The views of a scene show one set of named points, each view turned or mirrored, and shifted as a whole, with a little noise and some points left out.

Scene 1
View 1
ditu: [  3  -9  -8  -8  16  -1   5  -8   2  -6   5  -3   2 -15  -9  -5   5   3
  -4  -4  -6  -3 -14  13  -6  -4   1 -11  -4  -1  -5  16]
buru: [ -5   0  -3   9   4   6  -2 -12   9   0   7   9   3 -14 -19  -6   5  -8
  -4   0   4   0 -10  12  -1  -1   2 -12  -7  -5 -13   8]
Ner: [ 18 -16   0 -18  22   2  13   2   4 -13   4  -7   1 -22 -11  -8   2   8
  -5   1 -17  -2 -10  14  -6 -13  -2 -12  -9  -2   2  22]
moret: [ -2   3   5  15   0  11  -6 -11   9   3  10  13   3 -14 -25  -6   1 -11
  -7   6   6   1  -6  11   7  -2   2 -13  -7  -8 -12   7]
pov: [  4  -7  -3  -1  11   2   3  -7   5  -3   7   2   3 -15 -12  -2   3   0
  -4   0  -5  -3 -12  14  -2  -2  -1 -11  -5  -1  -5  14]
gafal: [  3  -2   6   8   4  10  -2  -7   9  -1   8  10   2 -17 -21  -6  -1  -7
  -8   8   0   0  -6  12   5  -5   1 -12 -10  -7  -7  10]
Zilum: [ 12 -12  -4 -14  18   0   6  -5   2  -9   8  -7   2 -13  -1   4  -2  10
  -3  -1 -17  -7 -17  16  -5  -2  -7  -9  -2   3   5  19]
Sunag: [  6  -7  -2  -4  13   2   5  -8   5  -6   6  -1   3 -16 -13  -5   1   0
  -4   0  -7  -1 -12  12  -3  -4  -2 -12  -6  -2  -4  14]
miden: [ 32 -21  17 -21  23  16  16  15   7 -19   3  -5  -1 -33 -24 -19  -6   5
  -9  14 -21   6   1  13   1 -26   1 -16 -22 -11   1  26]
pib: [ -1   4  12  17  -6  12 -12 -11   9   8  13  12   4 -10 -17   3  -7  -8
  -7  12  -2  -4  -8  15   9   3  -8 -11  -5  -5  -2   4]
gel: [ -3  -8 -16  -8  16  -6   6 -14   2  -7   4  -2   2 -12  -5  -3   8   3
  -1 -10  -3  -5 -18  11  -9   1   0  -9  -2   2  -7  15]
tul: [  1  -4   4   7   6  11   3  -7  10  -3   6  10   1 -20 -26 -14   4 -10
  -6   5   3   5  -3   9   2  -9   5 -15 -14 -11 -15  11]
View 2
pib: [ 10 -10 -16   8 -15   1  13  -7  -5  17 -16  12  -1   7   1  -2  15  -4
 -13   4   4   7   6  -4  -4 -10   4   5 -13  -1  -7  -1]
Ner: [ 12  -1  -7  13  -1 -15  -3 -12  -7  -8  -4   1   9   9  -8   3 -14  -2
  15 -12 -10  -9   0  -4  19   0  20  -7 -12 -16   5  24]
ditu: [ 11   3  -5  14  -6  -6  -4  -6  -1 -16 -11   2  14   1 -15  -1 -14 -10
   4  -4 -12  -8   0   3   9  -4  15  -8  -6 -16   4  24]
pov: [ 10  -1  -7  10 -11  -5   3  -6  -2  -4 -12   5   9   4  -8  -2  -3  -7
  -2  -1  -6  -3   3  -1   4  -7  12  -3 -10 -12   0  15]
buru: [  9  -2 -12  13 -15   0   8  -2   3   4 -20  12   9  -1 -10   0   1  -3
 -19   5  -4  -2   3  -4   1 -10  15   0  -6  -7  -6  12]
tul: [  9  -5 -19  17 -14  -7  11  -5  -1   8 -21  14   7   1  -6   6   2   8
 -18   3  -5  -5  -1 -11  10  -9  26   0  -8  -7  -6  15]
Sunag: [ 10  -2  -9  13 -10  -6   3  -7  -3  -3 -10   5  10   5  -8  -1  -5  -6
  -1  -4  -7  -4   2  -2   8  -5  14  -3 -10 -11   1  17]
miden: [ 10  -9 -20  15   4 -27   2 -21 -14   5  -5   8   0  15   5  12 -11  16
  20 -20  -6 -14  -4 -21  37   4  36  -5 -16 -16   5  26]
Zilum: [ 11  -1  -3   8  -5  -7  -3 -12  -8  -9  -2  -1  10   8  -6  -4 -10 -14
  16  -9  -7  -3   1   5   8  -1   5  -7 -12 -15   5  18]
moret: [  9  -6 -16  14 -18   0  12  -4   1  13 -21  16   4   2  -5   1   8   2
 -22   6   1   1   3  -7   1 -11  16   3  -7  -3  -7   7]
gel: [ 11   5  -2  13 -11   0  -3  -3   3 -15 -14   3  17  -1 -16  -5 -12 -15
  -4   1 -10  -6   4   6   0  -6  10  -6  -6 -14   1  20]
gafal: [  9  -7 -16  13 -13  -6  11  -7  -4  10 -17  13   4   4  -5   1   6   2
 -12   0  -1  -1   3  -8   7  -7  17   2 -10  -5  -4  10]
View 3
pov: [ 10 -21  13   6   2   9   0  -1   1  -5   2   5  11  -1   4  -8  -6 -12
  -1  17  -9 -10  -4 -10   0   7   3  -9   4   3  -1  -3]
gafal: [ -1 -14  18   0   5   0   0   1   8   4  -2   2  15  -7   1 -16  -7 -12
  13   6  -7 -15  -9  -5  -2   5   5  -9   4   0  -1 -10]
ditu: [ 20 -25   8   3   2  15   0  -7   1  -2   6  14  10   4  10  -4  -5 -12
 -12  29 -14 -10  -2 -17   1   6   4 -15   1   4  -3  -1]
pib: [ -4 -13  20   9   4  -5  -4   8  -1  -6  -6  -8  14  -6  -6 -18  -9 -12
  17  -2  -2  -8  -6   2  -3   8   2   2  12   4   1  -8]
tul: [ -2 -12  17  -2   7   2   3  -2  13   9  -1   7  14 -11   7 -19  -7 -13
  11   9  -8 -17 -11 -10   1   1   4 -12  -3  -3   1 -15]
buru: [  0 -12  16   8   7   4   1  -1   3   1  -4   8  11  -5   6 -20 -12 -16
   8  11  -7  -8  -7 -10   2   2   0  -3   4   0   2  -9]
moret: [ -6  -8  18   6   9  -3   0   4   7   3  -5   4  15 -10   3 -22 -12 -15
  15   4  -5 -10  -9  -5   0   4   0  -1   4  -1   2 -11]
gel: [ 17 -22   6  10   2  17  -1  -6  -4  -7   2  13   7   5   9  -7  -9 -15
 -10  28 -12  -3  -2 -19   3   6  -1  -8   4   3   1   0]
Zilum: [ 27 -32   9   5  -4  14  -8  -2  -7 -16   7  -1   9  10  -1   8  -3  -6
 -14  22 -11  -8   1  -7  -1  13   6  -9  10  11  -6   7]
Sunag: [ 12 -22  12   3   2   7  -3  -3   3  -2   3   6  11   0   4  -6  -6 -11
  -2  16  -9 -11  -4 -10   0   6   6 -12   3   3  -1  -4]
Ner: [ 21 -32  10  -8  -3  13  -3  -6   9   0  10   6  13   1   4   6   1  -3
 -11  22 -14 -19  -4 -11  -3   6  13 -23  -3   5  -6  -2]
View 4
Ner: [ -7  -8   8   0  -7  11  11  -7  22  11  -5 -15  -3  15   1   3  -6   6
 -21  -7   2  12  -3   9   0  -7   6  -1   2 -26 -11   2]
Zilum: [ -9 -11  -1   0  -9   6  -1 -10  21  14   1 -10  -5   7   6   2   4  -2
 -19  -7  -3   9  -6  13   3  -6  -4  -3   0 -15  -4   1]
gafal: [ 10  -4   4   3  -4   5  19   2  10   4  -8 -16  -9  16   7  -3  10  -2
   8   7   6   7  -1   6  -3 -12   9  10 -22  -9  -2   9]
Sunag: [ -2  -7   4   1  -5   6   7  -3  19  10  -4 -13  -6  13   8  -3   4   1
  -6   3   3   9  -2  10  -2  -8   4   8  -8 -15  -2   6]
gel: [-12 -14   9   2  -6   3  -7  -6  25  12  -1 -12  -7  10  18  -9   8   3
 -10   9   1   8  -5  15  -2  -5  -3  14  -1 -17   5   4]
tul: [ 10  -4  12   3  -3   8  21   5  14   2 -11 -18  -8  19   9  -8   7   3
  10  14   9   9   1   5  -5 -11  12  17 -19 -16  -4   9]
pib: [ 20  -5 -11   3  -4  -3  16   1  -1   5  -2 -11 -10   5   7   0  22 -15
  19   5  -2   3  -5   4   1 -13   1   4 -32  11   5   8]
buru: [  5  -8   7   4  -4   4  10   2  15   5  -6 -14 -10  14  15  -9  15  -1
  10  15   6   8  -2   8  -4  -9   6  19 -17  -9   3   9]
miden: [  4   4  11  -2  -8  21  36  -1  18   9 -15 -20   2  23 -13  10 -15  11
 -22 -18   6  16   1  -2  -3 -12  19 -10  -4 -30 -24   6]
ditu: [-12 -13   9   2  -8   8  -2  -7  26  12  -3 -13  -5  14  12  -5   2   5
 -16   5   2  10  -3  14  -2  -5   1   9   2 -22  -1   2]
moret: [ 13  -7   5   3  -3   2  17   4   9   3  -8 -14 -10  14  14  -8  15  -4
  16  15   6   6  -1   6  -4 -11   8  18 -25  -6   1  10]
View 5
miden: [ -5   0   0  -8 -14  17  14 -18  -7  14  -2  -7   1 -21   6 -30 -20  16
  14  30  -3  20   7  -9   5 -36  26  11  -4  15 -31 -31]
pov: [ -4   6 -13   4   5  18   6   8   1  11 -14  -4  -9   1   0  -7  -5   0
  10   5   4   3   2 -14   1 -18   7   6   6  11  -9 -17]
moret: [ -8   5 -14   4  10  21   2  11   3  14 -20  -2 -11  12  -7   1  -7  12
   7  -3   8   5   7 -26  -2 -20   4   1  11   4  -8 -16]
Sunag: [ -2   8 -13   0   4  17   7   6   0   7 -12  -5  -8  -6   1 -12  -4  -4
  11  11   3   2   0  -9   3 -21   8   9   2  15  -9 -19]
Ner: [ -1   7  -8  -1  -4  13  13  -4  -4   7  -4 -10  -3 -18   6 -22  -6  -8
  13  22   0   7  -1   1   7 -24  17  14  -3  22 -15 -23]
ditu: [  1  12 -12   0   4  15  14   8  -5   5 -10  -8 -12 -11   8 -11   5 -15
  12  16   4   3  -3   1   7 -18   8  15   1  22  -6 -19]
gafal: [ -8   3 -10   2   1  19   4   2   0  14 -14  -5  -5   2  -3  -9 -13  14
  10   9   5  10   8 -22   1 -23  10   2   7   7 -17 -19]
pib: [ -9   1 -17   8  10  16 -11  11   7  13 -19  -6  -1  11 -15  -6 -13   7
   7  -5   5  -1   6 -24  -3 -13   4  -4  10   3 -10 -10]
tul: [ -8   8 -10   0   4  21  11   7  -3  16 -20  -1 -16   4   2  -3  -5  15
  10   7   9  13   6 -23   2 -25   7   6   9   5 -13 -21]
Zilum: [  0   4 -14   3   2  12   4   2  -1   3  -6 -12   1 -14  -1 -21  -5 -17
  11  14  -2  -4  -3   4   4 -15  12  11  -3  23 -10 -16]
buru: [ -5  10 -14   4  10  19   5  12   1  12 -19  -2 -14   7   0   0  -2   4
   9   2   8   4   2 -19   0 -19   3   5  10   8  -5 -15]
View 6
moret: [  7   5  -2  -2   3  17 -12  12 -16 -11  -7   2 -18 -11 -12   9   1   2
  -3 -10 -16   0   2  -3 -29   5   6 -17  -5   1   2  -2]
Ner: [ 12  -7 -10  -4  17   4 -21   4   8  10   4   3  -6  11   7  11  -4 -27
   7  -1  -1   2   9   8 -25  -8  13   6  17  -6  19   2]
Sunag: [  8   0  -8  -4   9   8 -18   7  -3   1   1   1 -12   7   2   9   1 -15
   4  -4  -5  -2   8   4 -29   1  10   1  13   0  13   0]
miden: [ 21 -11 -17 -10  25   3 -23   8  11  16  -1  27 -16  11   0  20 -16 -32
  18 -11  -9  13   0  -3 -36 -20  23   3  18 -17  25  -1]
buru: [  6   5  -3  -1   4  16 -14   9 -16  -9  -4  -2 -15  -5  -6   7   4  -1
  -3  -7 -12  -3   6   2 -26   8   6 -11   3   4   5   0]
gel: [  3   1  -4   0   4   9 -18   4  -6  -3   5 -14  -3   6   7   4   9 -14
  -2   4   1  -8  14  11 -22   8   3   4  13   7  12   2]
ditu: [  7  -1  -7   0   7   8 -21   4  -3   1   4  -7  -5  12   7   4   5 -19
   4   2   1  -5  13  10 -26   4   6   7  17   5  16   3]
pib: [  8   4   0   0   8  17  -6   9  -7 -10  -4  -4 -12 -18 -13  11  -1   0
 -10  -4 -16   4  -3   0 -18  -1   6 -22 -13 -10  -3  -1]
Zilum: [  9  -5  -5   1  15   6 -16   1  10   5   5 -11   3   5   8   8   1 -24
  -2   9   3   0   6  12 -16  -6   7   2  10  -7  12   3]
pov: [  8   1  -4  -1   8  10 -15   6  -3  -2   1  -5  -9   0   1   8   2 -11
  -2  -1  -4  -1   8   6 -23   2   6  -3   6  -1   9   0]
gafal: [  9   2  -6  -3  10  14 -14  11  -9  -6  -6   5 -17  -7  -8  11  -2  -6
   0  -9 -15   3   2   0 -26  -1  10 -13  -1  -2   6  -1]

In a view up to two points have been moved. Name them for each view, in the order of its rows, or write -.
view 1 -> ditu
view 2 -> -
view 3 -> Zilum
view 4 -> pib
view 5 -> pov, gafal
view 6 -> Sunag
